Points, in no order, along strands that fork and pass close to each other.
Points whose rows are less than 45 apart are linked; no others are. Some points are linked to none.
z459: [-10 -16  26  21  11 -24 -12  -2  16  -7   0 -12  14   6   6   5   4   3
  20   2]
z759: [-17  -1 -14  23 -25 -14   6 -16  -9   1   3  -3 -11  14 -14   2  21  19
  13  21]
z364: [ 20  -7 -10  -5 -13  -5  13  17 -14  -4 -15 -17 -41 -22  -6   8  18  -6
  -6  21]
z643: [-15  18 -19   0   8 -12   6  -7   8 -11   8  -7 -15   0 -28  17  15  -8
  -4   6]
z301: [-16  15  -9  -8  18  18  -7 -13  31  -8  10 -15  12  26  -1   3 -15   2
   3  -9]
z862: [-14   2  -9  15  17 -17   1  -5   6 -24  16   0 -29 -13 -17  25  15  -3
   2   0]
z714: [ -2   5  -5   6  10  18 -22  -9  28  -7   3 -12   3  30   2   4 -12   6
  23  -4]
z330: [ -4   8  23   9   5  -5  -5   4  -9 -19 -23  -9  29 -21 -17  12  23  11
  -7  12]
z165: [ -2  34 -23   7   6  -8 -13  -3  -4 -22   1  -8  -8 -23 -23  28   6   9
   6  -3]
z992: [ 34   3   9  -2   3  20  20  -2  -3  -5 -14   1  -7 -30  -3  -1  13   3
  16  12]
z534: [-14 -17  12  36  -6  24 -26   6   5  -5  20  -4   8  24  -3   7   0  -3
  26   4]
z58: [ 10  16   3 -15   5  -7  29  -6  -6   5   6  11   8 -17   1   0  -8 -10
  -5   7]
z865: [ 11  15  -6   1 -13  14  -8   0  -4  12 -13   1   7  -2 -18  -4   8   4
  12   3]
z585: [ -2   9  -4 -31  26   8 -13  -9  24   8   3 -12  -4   0  -6   6   3 -23
 -14 -17]
z423: [ 18 -31   2  14 -22  16  26   2  -2   5 -16   1 -21   3  12 -20   8   9
  17  22]
z251: [ 26  -9   0  -1   5  20  35  -5  -9   3  -5   3 -15 -23  -7 -15  21  -5
  14  26]
z666: [  8  -9  -6  -4 -29   9   4   2 -14  28   1  24   5  18  19 -21 -10   8
  -8   4]
z925: [-33   5  -2  29   1  -8   2 -13   6 -20  12 -17   8  28 -16  10   8   2
   8  22]
z484: [  1  -5   1   1 -23 -17   7  -2 -14   2  -8   5  -6   4  14 -10  -5  20
  -8   7]
z785: [-25  -2   7   1  10  28 -29 -17  16  21  15   3  17  48  -8 -21  17   8
 -11   6]
z112: [-10  -4  17   1  11  20 -21  -3   0  -7  10  11  39  16  27  10 -23  22
  -4   0]
z571: [  5  29 -31  -3 -12 -11  25   6 -22  14   0   3  -2 -16  -4  13 -12   3
  -5  15]
z635: [  6 -11  14 -23  -3  11  -5   9  18  33 -27  27  15   5  12 -28  -6   3
 -21  -9]
z434: [ 13 -16  12 -10  18   7  13 -19  26 -15  -1  -3 -30  12  -9  -7  12 -14
  18   8]
z493: [ 17  11 -22 -25  -4  27 -12  14   9   4  -2 -20 -21  -5  -6   2  -9  -7
  -8 -15]
z412: [ -1  -4 -14   3 -23   0  -9  14  12   6 -10  -7 -13   8   7  12 -22   1
   1 -16]
z873: [  4  24 -22 -12   1   3 -16  -1  11   4   8  -2 -14  -7 -23   0  11  -4
   1 -14]
z497: [ 11 -31   7  10  24   9  10   3  12  -9  29   5  -5  -9   2   3   0 -36
  23  -4]
z72: [  3  11 -27 -17 -20  22  -8  18   1  14   8 -20 -35   2 -16   4  -1 -20
 -13  -8]
z239: [ -7  -2 -23 -24  -1  17 -20   1   8 -10  28 -13 -36   5   8   9 -12  -2
 -16 -17]
z573: [-23  16 -10  -6 -15 -13 -17   8  -7  21 -15   0  18  17  -4  -4 -14  10
 -32 -21]
z570: [-24  26 -11  19  26   1  -1 -12   0 -12  38  -3  15   9 -19  17   8  -9
  13  11]
z994: [ -4  -7  15  -9  35  -2  10 -20  20 -18  25   2   0  10  18   8  -9  -1
   8   7]
z599: [ -9 -20  14  33 -12   8   2  16   5  -3 -12  -6  25  18   5   8 -18 -10
  15  -1]
z49: [-11   6   5  -6   2 -37   3 -10 -28   1   5  17   3 -19  -1  -8  17   5
 -10  -1]
z900: [ 26 -15   3   5  -5  22  22  27 -25  33 -20  18  14 -12  24 -21 -15  -9
  -6  22]
z867: [ 10 -22  14 -14  12  -9  12 -12  17  -3  -7   4 -28  -5 -10 -14  27 -10
   3   8]
z601: [-19   9  -1   8  -6 -22  -2 -19   6  14   8  19  20  21   1 -10  -5   4
   2  -1]
z260: [  9  14   1 -22   6  -6  -6  -7  -2  17 -13  19  12  -7  -3 -22  12   9
 -13  -8]
z919: [  8   0  -4   1 -27  24   9  -1 -21  -4 -10  -3  -7   3   0  -7  14  24
  -6  34]
z773: [-13  11  -1  17  -5 -16  21  -7  -3   8   3  26  29   7   4  -3  -9   1
  10   5]
z614: [-12  -8   7   7   7  -6 -23  10   7  -4  12 -14 -11  -7 -13  19   3 -24
  -4 -10]
z11: [ -6  -1 -22   6   0  -1  32  -5  14  14  13  -1 -14  17 -12 -15 -12 -25
  12   2]
z194: [ 19  -2 -11 -11   3  19  14  -6  -7   9  12  10 -12   5  -9 -19   7  -9
   5   6]
z580: [ -6  14   1  15  39 -16  11 -21   8 -18  15   3  -2 -20 -19  19  25  -7
  18   9]
z238: [ -5  -3   0  31  -9 -11  -8  -5 -13  -3  14  15  18  -9  11   7   3  10
  30  -9]
z86: [ 14 -12 -19   5 -27 -20  12  18 -12  11  -4  -7 -44 -17  -1   3   1  -7
   1  10]
z217: [  5 -15  -6 -10 -12  16 -20  21 -21  15  27   0   2  -8  15   0 -19 -16
 -10 -30]
z345: [-13 -13  16   7   8  29  -9  -9  17  -6   3  11  32  34  18  -1 -14  19
   8  10]
z615: [ -8  21  -1 -13  21 -19 -34  -1 -10 -33  -6 -21  11  -8  -5   9   5  18
 -16 -27]
z823: [ 14  -2 -29  22 -37  13  11  11 -10  -2  -9 -16 -28   8  -1   5 -15  21
  18   8]
z568: [-17   9   0  24  -5 -28 -22  -4  -3  10  -1   8  -3  -5 -30  -6  32   1
  10  -6]
z886: [ -4  15   7 -20  34 -27 -23  -6  14 -11  -4 -15  -1 -11 -11   4  13 -11
 -13 -20]
z728: [ -3  10   4 -43  26   1 -31   2  12  -5 -15 -16  -7   4  -3  -9  10  14
 -27 -32]
z452: [ 12  -7   6  -2  -7 -10   2  -2  28   2 -27  -4   0   7   8  -4  -7  14
  13  -8]
z470: [-12 -24   1 -13  -6  21 -28  -6 -22  -1  40   5 -13   8   3 -10   7   1
 -16   0]
z559: [ -1 -12  -8  22  -9   7  14  11   7 -12  -1 -12 -11  -1  -9  11  -3 -23
  21   1]
z991: [-11  -5  14  -4  23  17 -18   7  10  -4   5  -5  50   9  24   7 -25   9
  -9 -22]
z475: [ -5  13   3 -14  10 -28   8 -18  -9  -3  -5  11   0 -13 -21  -5  25  16
  -3  12]
z153: [  5 -24   0  22  28  -6  21  -6   0 -11  29   8 -10 -14  -4  11  -4 -17
  35  -8]
z960: [  1   2 -14   1  35   7  -5   6   8  -4  41   1 -12 -19 -11  19  -9 -31
   6 -20]
z983: [ -5  17   5 -10   1 -26   5   7   8  16 -10  -3   1  -9 -13  -9  -6 -32
 -14 -15]
z367: [  0  27 -20   5  11  -6  -3   2  -4 -21  20   1 -12 -34 -19  35   4 -11
   4 -12]
z852: [ -7  21   7  13  17 -18 -35   4 -10 -29  -8 -13  26  -4   4  20   4  33
  -3 -24]
z595: [ 15  -2   7  -1  33  -6 -17  -9  35 -21  14  -3  -5  -7  14  13 -11   2
  22 -17]
z329: [  8   0  -3  -4 -13  24  -2   3 -29  10  11   8  -4   2  -1  -9   8  -6
  -6  12]
z893: [ 10   7 -14   2  19   1   4   5   6 -20  21  -6  -7 -25  -7  26  -9 -19
  12 -11]
z640: [ -4   6  11 -21   4 -12 -20  -3   7  21 -19  10  15   5 -16 -18  19  -3
 -23 -11]
z146: [ 20  21 -11  -1 -12  16   9  11  -5  20 -19   5   8 -11 -10  -6  -5  -6
  -1  12]
z254: [ 27  -1   2 -11   9  -1  -7  -5  26 -19   2   2 -18 -12  14   6  -9   6
  22 -20]
z975: [ 12   9  -1   1   0  12  25   8   6  21 -19  13  21  -6  -2 -16  -8 -17
   1  12]
z927: [  3   1  31 -14  11 -18  -4   1  -2 -10 -23   3  30 -19   9   2   7   7
 -10 -10]
z937: [ 17 -32  26   1 -16  18  -2  18 -11  18 -17  15   9  -4  25 -17   3   2
   3   2]
z44: [ 14 -28  22   8 -20 -12   8  19 -13  -5 -11 -11  -9 -23  14   5  -4 -14
  -5   0]
z790: [  8 -24  36  -1   2 -10 -20  13   5   2 -27  15  31   2  20 -12   4  14
  -3 -19]
z737: [ -4  -2   8  12  39 -16 -10  -2  27 -20  15 -19   2  -2   7  20 -15 -10
   9 -13]
z105: [-16  -6  -3  42  13 -16   6  -4  17 -11   5 -14 -12  11 -28  15  22 -12
  29   7]
z184: [-17  18  -6 -15  -5 -13  10 -13 -10  18   2   7  -1   8 -13 -17  13  -4
 -31   7]
z837: [ 16   7  -5 -12 -13  -3 -24  16   0 -20 -14 -15 -27 -13  -3  11   3  17
  -6 -14]
z361: [ 14 -11  -1 -10  14  13   7 -10  24 -23   4  -5 -29   2   6   2   1   6
  19   0]
z379: [ -6   3  -8  -8 -13  10  20  -5  -3  21   4  16  15  14  11 -14 -18  -5
 -11   5]
z453: [  3  20 -11  -4  -9  -8  26   4   3  25 -11  13  25   7   4 -13 -28 -10
   2   4]
z612: [ -2   1 -30   8 -15   7  39  17 -19   3  23  -7 -24  -3 -11   9 -16 -24
 -10  14]
z138: [ 16 -28  -1   0 -18  11  32   5 -20  11   4  10 -15   5  13 -18  -8  -2
   6  20]
z333: [  4 -26  24  -5 -10   6   5  17 -11   0   9  -4   2 -11  14   4  -7 -25
 -11  -5]
z226: [-11   8 -18  16   0  19  -2 -12  28  -9  14  -4  -7  32  -9   9 -12   1
  27   0]
z415: [-26 -16   4  -2 -15  22 -21   4 -22  -3  27  -6  -2  18   1   6   2  -6
 -22  -3]
z816: [ -1 -13  13  -6  16 -16 -31 -12  -8  12  25  24   6   8   5 -16  12   2
   4 -21]
z267: [-15   0   9 -15  17   9 -12   2  12   3   6  -4  28   8  19   4 -14  -9
 -10 -17]
z993: [-15  13   5   9  37 -30 -25 -12  21 -18   6 -19   1  18  -4  20   5  19
  -5  -2]
z398: [  4  -5   9  16  -7 -21  -3  11   8  -8 -20 -11  -4 -20  -9  18  12  -6
  14  -5]
z901: [  2 -18  15   4 -20 -13  10  22  -6   7 -35 -14  -8 -15   2   4   3 -12
  -7  16]
z812: [  3  -1   2   3   2 -18 -17 -13   6 -12   7   5  -5  -1   3   3   6  13
  16 -16]
z261: [ 14  20 -12  -8  -3  37  11   8   4  19 -20  23  33   1   3 -14 -16   9
  -6   4]
z287: [ -8   1  12 -16   7   3 -15   6  11  24 -36  29  25  16   3 -25   8  19
 -31 -11]
z775: [  6   0   5  -5  -5   7  15   6  13 -12 -12  -6  12  13  25   6 -35   0
   6  -4]
z64: [  3  20  -1 -22  -4   9  -5   3 -19  17 -12  15  20  -6   2 -12   2  12
 -32   3]
z648: [  6   3  21  -8  26  -9  -9  -6  31 -26 -13 -15  15  -1  12   9  -9   7
   0  -9]
z393: [ -8  12  19 -16   6   6 -21  -2  13  14 -37  15  24  14 -17 -18  25  13
 -24  -4]
z866: [  2 -26   0  20 -12   1  22   4  -9   0  16   3 -15  -5  13  -2 -21  -5
  20  -3]
z815: [ 10  -6   8 -16  14  35   1 -14   9   2  18  14   0   9 -11 -13   7  -8
   0   5]
z168: [  9   7 -11   1   5   4  -3   7 -11   1  22   4   6 -24   2  14  -6 -27
  11 -15]
z982: [-14  13   8 -17  16 -13 -27   0   9   2 -10  -6  11  -2 -17  -8  10 -16
 -15 -22]
z778: [ -4 -18   3  21   8  -1  18  -3   5 -15  15  -4 -13  -2  -4  15   6  -6
  25   6]
z135: [-23 -19   8   9 -23 -27  23  -3 -13  -2  -1   5  11  10  26  -2 -24   1
  -2   1]
z748: [ 17   7  -2  11 -13 -11  -4  16   4  10 -21 -12 -15 -25 -19   7  11 -12
  15  -1]
z656: [ -6   2  -2  16 -14 -15  10 -11 -11 -15  -5  -7 -20  -6  -8   4  24  24
  11  13]
z899: [-13  10  14  12  24 -28 -34  -2  14 -29  -2 -17  17   5   8  17  -2  26
   7 -16]
z420: [ 13 -14  17 -21   5   9   6  -4  13  20  -7  23   8   2   8 -31  -5  -8
  -5  -1]
z489: [ 10   4 -13  -3 -29  15  14  11 -28  -4 -11 -18 -12   6  10  -1  -6  15
 -19  33]
z765: [  8  10 -10   8  -7  14   1  -8   8  -7   5  -5   8   1  -9   5  11   0
  16   7]
z359: [  9 -24  19  16   9  -1  -4  -2  14  -5   2  -7  14   8   7   3  -6  -7
  30  -6]
z248: [  5   5   0 -10  -5  46   3  10  -3  13  -8  24  37   4  23  -4 -27  13
 -12  -5]
z733: [-32 -15   7  -3  -1  25 -37   1 -13 -11  15 -28   4  16   2   8   4   3
 -27  -2]
z608: [ 19   9  -4   6 -25  -4   2   7  13   0 -37  -8  -2  -7   7  -1  -6  20
  13   1]
z188: [ -3  17  -1 -20  -7 -27  -1   6   8  10 -24  -1  -2 -12  -2  -1  -8  -2
 -27 -12]
z154: [ 20   4 -31   0 -13   7 -16  13   3   3  15  -3 -32 -14  -2   5  -9 -13
  12 -20]
z677: [  0 -18  14   5   4  17  16  -8  14  -1  -7   9  22  26  11  -8  -9   3
  12  15]
z232: [-17 -13  12  11  14 -12 -16  -8  11  -7  14 -13   4  19   6   1  -1  -2
   2   0]
z95: [ -6  -5 -10 -19   0  -6 -30  -5 -10   8  28   8 -23   4 -13  -7  13  -5
 -14 -15]
z786: [ 21 -11   4  -8 -20   3   0  26 -11   7 -37 -16 -13 -18  12  -2  -2   2
 -11   9]
z457: [ -4  18   2  -7  -8  -1  -9   7 -30   0 -13   7  25  -4 -10   0   6  11
 -22  -5]
z979: [ 19 -13 -16   0 -26   6  27  -1 -20  11   0  11 -17  12  27 -18 -17  21
   5  21]
z432: [ 11  19 -11  -5  -5 -22  33  10 -20  13   2   4  -2 -24  -3  -2 -12 -16
  -4  16]
z262: [ -6  -4  -8   5  27   4 -26   6  11  -7  22  -6 -16 -13 -15  20  12 -27
   5 -24]
z296: [  1  33 -25 -18   4  12  -6 -18  15  -3   9   0 -16  10 -12   3   8   9
  -6  -2]
z137: [  8   1  -5 -41  14  15 -26  -6  19  -1  -9 -13 -15  -3  -3  -5   6  -7
 -19 -29]
z577: [-26  -3  13  33  22 -12  -1  -7   8 -16  17 -18  -4  16 -15  17  12 -11
  11  19]
z29: [  8   8  -7  -8   3  25   1 -15 -13  -6  22  19  15   8   7  -7 -12  10
   7   5]
z9: [-29   3   3   4  14  26 -38   6  -5 -17  13 -26  22  31   4  12   1  16
 -15  -6]
z762: [  5  11 -19 -29 -14   0  33   1 -12   8  -2  -2 -27   1   2 -11 -10  -4
 -26  25]
z444: [  2  14   9 -17  35 -21 -23  -7  27 -15 -16  -8  15  -5   3   5   6   8
  -5 -22]
z751: [  0  -4  -6   3  -2  12 -51   6  -1 -22  21 -14 -17  -2   1  14   3   6
   8 -29]
z637: [ 11 -16   2   5  -1   1   7  -3  -7   0  21  15  -2   0  13  -9  -7  -8
  16  -7]
z962: [ 27  -7   3   0 -26   0 -23  27 -14  10 -24  -5 -15 -19   0  -5   9   5
  -1   1]
z911: [  0  -2 -10  17 -24  -1   8  17  10  -7  -9 -22 -20   5  -7  14 -22 -19
   4  -7]
z719: [  1  -9  -8  16  -3   1  30  12  -3  23   5   8   2  12  -8 -16 -10 -27
  13   5]
z486: [ -9 -25   5  18 -26 -20  19   3 -10  -6   8   8  -8  -1  28   7 -23  13
  16  -3]
z334: [ -2   6  -5  -5   8 -28  21 -24 -11  -8   1  10 -17 -30  -5   5  36  22
   2  14]
z46: [-10 -15   4   8  23 -29   2 -10  11 -22  16  -1 -23  -2   3  26   8   0
   7  -6]
z853: [  3 -11   3   9  24   3   7 -10  24   1  33  13   7  -3   3   0 -11 -31
  26 -13]
z780: [-10 -19   9  -4  34  -9   3 -13  19 -26  28 -14 -22   8   3  12   4  -4
   2   4]
z787: [  6 -18  13   4   8  10  29 -19   5   1   0  13   2  10   3 -17   5  -6
  14  19]
z264: [  9  -3  17   8 -22  14   0  14 -11  16 -44   0  10   5   2 -12  16  31
 -10  20]
z620: [ 11 -19  20  -5  10  11  14   3  -6 -17   2  -1   4 -14  10   3  -2 -19
  -1   6]
z828: [ -4  29 -14   5 -12  -7 -26   8  -2  -7 -24 -13   9   1 -17  -1   0  22
  -5 -19]
z94: [  8   3  -9   9 -12  26  27  -4 -21 -24  12  -2  -1  -3   8  14  -3  15
  14  22]
z953: [ 19  10 -15   4 -23  -2 -27  24 -15  -4 -31 -15 -26 -17 -13   7  10  17
  -3  -3]
z682: [ -9 -10   9  -9   0 -26  16 -12   8   7   1  14 -17   0 -10 -14  18 -17
   0  10]
z406: [-33  14  -8  15  18   0  -7 -13   3  -7  32 -11  18  26  -1  16  -9  -4
   5   0]
z551: [  5   1 -21  -3  -1 -37  23 -16 -10  16   8  17 -29 -25 -13  -5  14  -3
   5   5]
z53: [-21  13  12  14  -3 -19 -14  -3  -5  12  -2  14  37   6 -11 -10   4   5
  -4  -2]
z485: [  8   6 -21  -2 -16  -3 -27  14 -12  -1  22   2  -2 -17  15  14 -28  -7
   7 -37]
z253: [ 11 -13  -3  -6 -20   5   2  15 -15  19 -18   8  -1   7  16 -14 -14  16
 -13  13]
z796: [  6 -16  29 -15   9   0  22 -13   9   9 -10  13  14   3   3 -19  10 -10
   0  12]
z175: [ 11   7  23 -13  20  -5   2  -1  -5  -9 -21  -1  20 -33  -7   5  22   3
   1   6]
z98: [ 14 -39  25  -5 -18   9  -1  -6  -1  10 -11  29   2   8  29 -21   0  10
   4   0]
z227: [ -8   4 -15  -8 -12  51 -13   6   1  27   2  16  13  23   6 -12  -7  11
 -15  -5]
z55: [-23   4   9   2  -5  -7  14  -6 -12  17   6  19  46   7  14  -2 -22  -7
  -6   0]
z985: [ 18 -21   2  14  -6  18  46  -7  -9   7  -7  -5 -15 -13   7 -18  12   7
  31  26]
z14: [ -4 -25  18  40  -9  -4  -8   7  11   4 -14  -2  12   2  10   3  -6  -5
  35 -12]
z397: [ -3  -8 -20  -5 -26  -5  31  21 -23  11  10 -11 -21   9   4  -3 -22 -24
 -20  18]
z863: [ 10   1   4 -18   1  45 -19   2   8  10   0   4   8  14  -7 -16  11  -4
  -4  -5]
z15: [ -4  36 -20  -1 -16   3  -4   1   5   3 -16 -11   2   6  -9   7 -12  13
  -9  -7]
z8: [-23 -21   9  12  -9 -32  18  -9  -9   3  19  12   0  16  11  -6 -12 -12
   2   5]
z402: [  0  -5  13  -8  -2   3  30 -15  -4 -26  -6  -2   5   1  18   5  -4  18
  -6  26]
z268: [  8   9 -17 -31  -2  13  22  -7   3  -3   2   3 -14   6   7  -6 -13   5
 -13  10]
z924: [-14   3   2  27   7 -18 -17  -8   7   0   7  -6  -7   2 -37  12  35  -6
  20   5]
z492: [-18 -12  -2   8 -24 -35  -2 -11 -17   2   2   2 -12   5   5   2   7  13
  -9   6]
z606: [ -8   2  22  -3 -10  -2 -11  11   2 -12 -34 -16   3  -3  -1   0   4  12
 -18  -4]
z770: [  3  24 -13 -19 -15 -35  -4  -7 -11   4 -20   3  -6 -10  -4  -8   1  20
 -18  -5]
z616: [  2   2 -12   4 -17 -32  28  -1 -24  26   8  17 -27 -15  -4 -17  14 -19
   1  12]
z662: [ 30   8   0  -1  12  12  25   8  11 -16 -16 -12  -6 -28  -4  12  -4 -12
  21   5]
z252: [-17 -11  25  11   5   4  -3  -4   1 -37  -5 -20   6  14  -3  15   5  16
  -1  17]
z913: [-13 -20  36   3  14 -20 -32   5   5   6  -8  12  33   3  19  -8  -1   8
  -9 -19]
z959: [ -3   7 -13  -1   0 -11 -18  10 -22  -2  32  11  -8 -25   1  15  -9 -13
   1 -28]
z214: [-23  -1 -14  26   1  -7  -1 -16  18 -14  17 -11 -14  35 -11   8  -4  10
  21  14]
z141: [ -2 -13  13 -12  13   2  12 -19  28 -11   2  -2   9  19  12  -4 -19   1
   8   6]
z653: [  3 -15  24  -3  31  11   4  -4  -2 -18  25  -4   7 -11   0  10   8 -14
   9   5]
z940: [ -6  18   0  -4   7  20   8 -11  10  -7  -1  -4  16  11 -14   2   3  -2
  -4  12]
z314: [-21 -15  27  -5  23 -20 -39   3  -9   5  -2   5  34  18   2 -16  13   7
 -26 -27]
z743: [ 10  -2 -18   6 -35   7  18   4  -4   1  -5  -4 -17  12  15  -3 -22  17
   9  16]
z449: [  7  33 -36  -3 -10  -8  17   9 -11   1   4  -7 -24 -11 -15  14  -5   1
 -17  10]
z520: [ -5  27  -9 -31  20 -14 -30  -6  -1 -18  -7 -10  -2   1  -1  -4  10  20
 -27 -30]
z243: [-26   5 -11  16 -25 -18   1  -7  -9   0  14   0 -14  14 -14   0   3   5
  -6  12]
z784: [ -6  22 -20 -18   9   6  -7 -19  23 -13  11  -2  -4  21   5   8 -10  22
   0  -9]
z841: [  8  -8   2  -1   2  13  -9 -15  -8  17  15  18  13   5   7 -12  -3   1
   9  -9]
z726: [  2 -11  -1   5 -10  -3  -1   2  21 -16  -4 -12  -7  13  22  13 -30   3
   4 -16]
z149: [-15  -7   2  -8   5 -19  -5   6   7  21  10   3   2   0  -3 -10  -5 -39
 -13 -20]
z715: [ 14   4 -17  -7   0 -26  22   4  -6   8   1   5 -30 -33  -8   9  10 -18
   1   1]
z228: [  7   1  11  -5  -3  26   9  12   3   3 -16   7  23   6  25   6 -33   7
  -8  -1]
z652: [ -5 -21  15  14  -9  18  -2  14  19  10 -14  -2  21  14  18  -6 -25  -9
   5 -11]
z442: [ -4   9  12 -21  10  33 -23  -1  11   9 -20   3  18   8 -12 -17  14  -1
 -21  -3]
z344: [ 11 -26  29   3  -4  -8  -4   6  19   4 -32   4  12   3  19  -2  -2   8
   4  -6]
z276: [  3  31 -14   4 -19   8 -22  12 -27   0 -12   1  16  -3  -9   2   2  27
 -12 -14]
z952: [ -2   8  16 -15   7 -35   1  -8 -24   0  -4  23  22 -18   3  -2   4  11
 -26  -7]
z697: [-27 -10   7   5  22  -9 -26   2   7  -4  27 -20  -7  14  -1  13   8 -12
 -12 -10]
z768: [ 27   2  -3 -17 -12  -4 -11  -2   7 -16 -28 -12 -21  -6  11  -4   0  24
  -6  -8]
z332: [  3   6 -13 -14   2   9 -12  -5  -6  13  19   9 -17 -14 -19  -2  13 -17
  -5 -11]
z411: [  8   5 -13 -13 -15 -17  13   2  -9  -9 -14 -10 -32 -10 -10   2  11   8
 -15  12]
z761: [ 20   8 -20 -11  -3  28  -4   5  12  -9  -4  -6 -24  -2  -8  10  -2  -1
  17  -2]
z855: [-16   2  11  13  26  30 -33  -4   2 -11  16 -15  17  15   1  11   3  10
  -1   4]
z140: [-20  10   4  15  -6 -39 -12  -3  -8  12   3   3  11   3 -17  -7  15  -5
  -6  -4]
z956: [  1   0  13 -16  17   4   6 -19  25 -19 -11   2  -1  18  10  -4  -1  13
  -8  11]
z969: [  5  -6 -16   4 -25 -18  19   0 -13  17   2   0 -31  -4  -2 -16  -3 -10
   0  16]
z943: [ -7   3  -8  -4  18   7  17 -10  23  11  18   2   2   6  -4  -4 -11 -26
  20  -5]
z446: [ -1  16  -2 -13 -16 -30   9   0 -15  -1 -32 -10 -17 -14  -3   2  16  24
 -16   9]
z266: [ 14   6   7   2  -1  15  29 -17 -12 -17   3  -2   3 -14  16   3   1  24
  10  18]
z727: [  8   3  -5 -12 -12  20   0 -16 -27  -5  21  21  -7   0   7  -8  10  15
   4   3]
z758: [-12  -5  11  24  10  39 -26   1  -1  -8  22  -9  13  17 -15   3  13  -3
  18   8]
z810: [-15 -17  -1  -8   0  -7 -19 -15 -14   2  39  13 -22  15   2 -12   4   4
 -12 -10]
z372: [  3 -10 -14 -17 -22   3  22  16 -21  21  -2  -2 -24   8   8  -9 -13  -8
 -34  24]
z142: [  1   3  23  -5  -2 -21   5   3 -14   6 -22  16  31 -12  13  -3   4  17
 -22  -2]
z3: [ 16   0 -21   0 -20  17 -16  18 -11   6  11   1 -13 -13  14   4 -22  -9
   4 -21]
z499: [ 23   0 -29   6 -13  16   1   7  12   0   1 -10 -45   0 -14   4  -3  -6
  21  -6]
z195: [ 10   5   4 -11 -15  23   8  -5 -13  10 -32   5  -2   7   0 -17  16  30
 -15  30]
z684: [  2   6  12   9  45  -3  -5 -11  10 -18  19  -8   5  -6  -8  14  13  -5
   9   9]
z602: [ 20   8  -7 -14 -20   0  -5   9  12   3 -42  -5  -1   2  18  -6 -13  28
 -11  -9]
z586: [ -6   6 -26   5 -19  17  24  14 -14  -7  16 -21 -23   8   1  19 -25  -2
 -11   9]
z621: [-16 -13   5  -1  -1 -14  17 -15  -5  14  22  18  -4   5   0 -14  -2 -19
  -7   6]
z803: [-15  29 -12  12  30  -3   7  -9   2  -9  25  -2  -1 -12 -26  18  16  -8
   4   7]
z89: [  2  41 -27  -6  -7  -2   0   5  -4  -9  -5 -14  -7 -16 -19  20  -4  12
  -9  -1]
z720: [  7  24  -3 -12   3  36   8  -3   1   2 -10   9  26   2   2   1  -5   6
 -11   7]
z310: [-10 -17   0  -5   1   1 -17   3  -8  14  28   4   4  -7  10  -3  -8 -33
 -10 -27]
z721: [ -9   8  19  11   6  -2 -10  -8  -8 -25 -14 -16   9 -14 -23   9  42  16
   2  20]
z173: [ -3 -17   9  21 -13 -10  28   6  -9  16  -3  15  18   6   8 -10  -8 -27
  12   5]
z134: [  6  -8  -9  32 -28  -3  17  10  -8  17 -23 -10 -10  -3  -1  -1  -1  -8
  23  20]
z989: [-27  17   7 -12  11  -7  12  -8   5  18   9  15  43  12   0  -2  -9 -19
 -14  -2]
z37: [ 23 -13   1   9 -12   6  17  19 -23  41 -30  20  11  -8  15 -22   7   5
  -6  26]
z948: [ 13  -5  14  17 -14  12   7  15 -18  29 -42  15  23 -16   7 -15  16  18
   4  24]
z331: [-24  12   4  -6  16   8 -15  -2   7  20   6   0  42  17  -2  -6  -3 -10
 -15 -11]
z859: [  9  10  -1   3  -5  -7  -1  -7  -7 -20 -20 -13  -4 -18 -12   8  27  23
   3  16]
z967: [-13   9  -5  13  30 -30 -23  -4  19  -8  16 -11   0   4  -1  17  -6   2
   6 -15]
z917: [ 10 -30  10  20  -9   9  35  10 -21  19  -4   7  17  -3   3 -11   6 -11
  20  17]
z460: [ 13  14   2  -9  13   0  25   7  13  -9  -7  -4   3 -16   1   6 -13 -10
   3   0]
z931: [ -1   8 -22  11  -9  18  26  -1  -8 -17  19 -11 -12  -3  -4  16 -17   0
  12  16]
z885: [ 11   5   1 -33   4   4   8 -20  11 -17  -5   4  -6  -5   9  -7   2  12
  -8   3]
z27: [ 18 -35  19  17 -12  22  26  22 -23  16 -14  11  11 -14  23 -18  -5  -6
   9  13]
z250: [-12  -4   4  25  -8 -19  13   5  17  18 -11  -1  -4   4 -24  -6  10 -29
  15   8]
z110: [ 18   8 -20  14  -5 -19  21  16  -5   9 -16  -8 -23 -28 -15   6   5 -23
  13   5]
z864: [-12  -8  23   0  26 -10 -38  -6  -4   6  17   4  19  12   2 -11  14   7
  -6 -14]

A fork is a point with three links. Follow the links from the first point to the second and name the forks in between, in order.
z449 / z761 | z89 z893 z3
z948 / z453 | z27
z816 / z345 | z803 z141 z677
z979 / z420 | z89 z640 z393
z815 / z773 | z393 z677
z194 / z893 | z393 z640 z89
z612 / z982 | z141 z677 z393 z640

A fork is a point with three links, a tip a point with one. Leave the first point through the second and follow the links. Name the first fork or tip that comes.
z615 / z852 | z393
z344 / z452 | z803
z863 / z815 | z585
z748 / z110 | z3
z140 / z53 | z677
z773 / z601 | z534
z956 / z885 | z402
z89 / z449 | z823
z484 / z492 | z334
z94 / z931 | z141
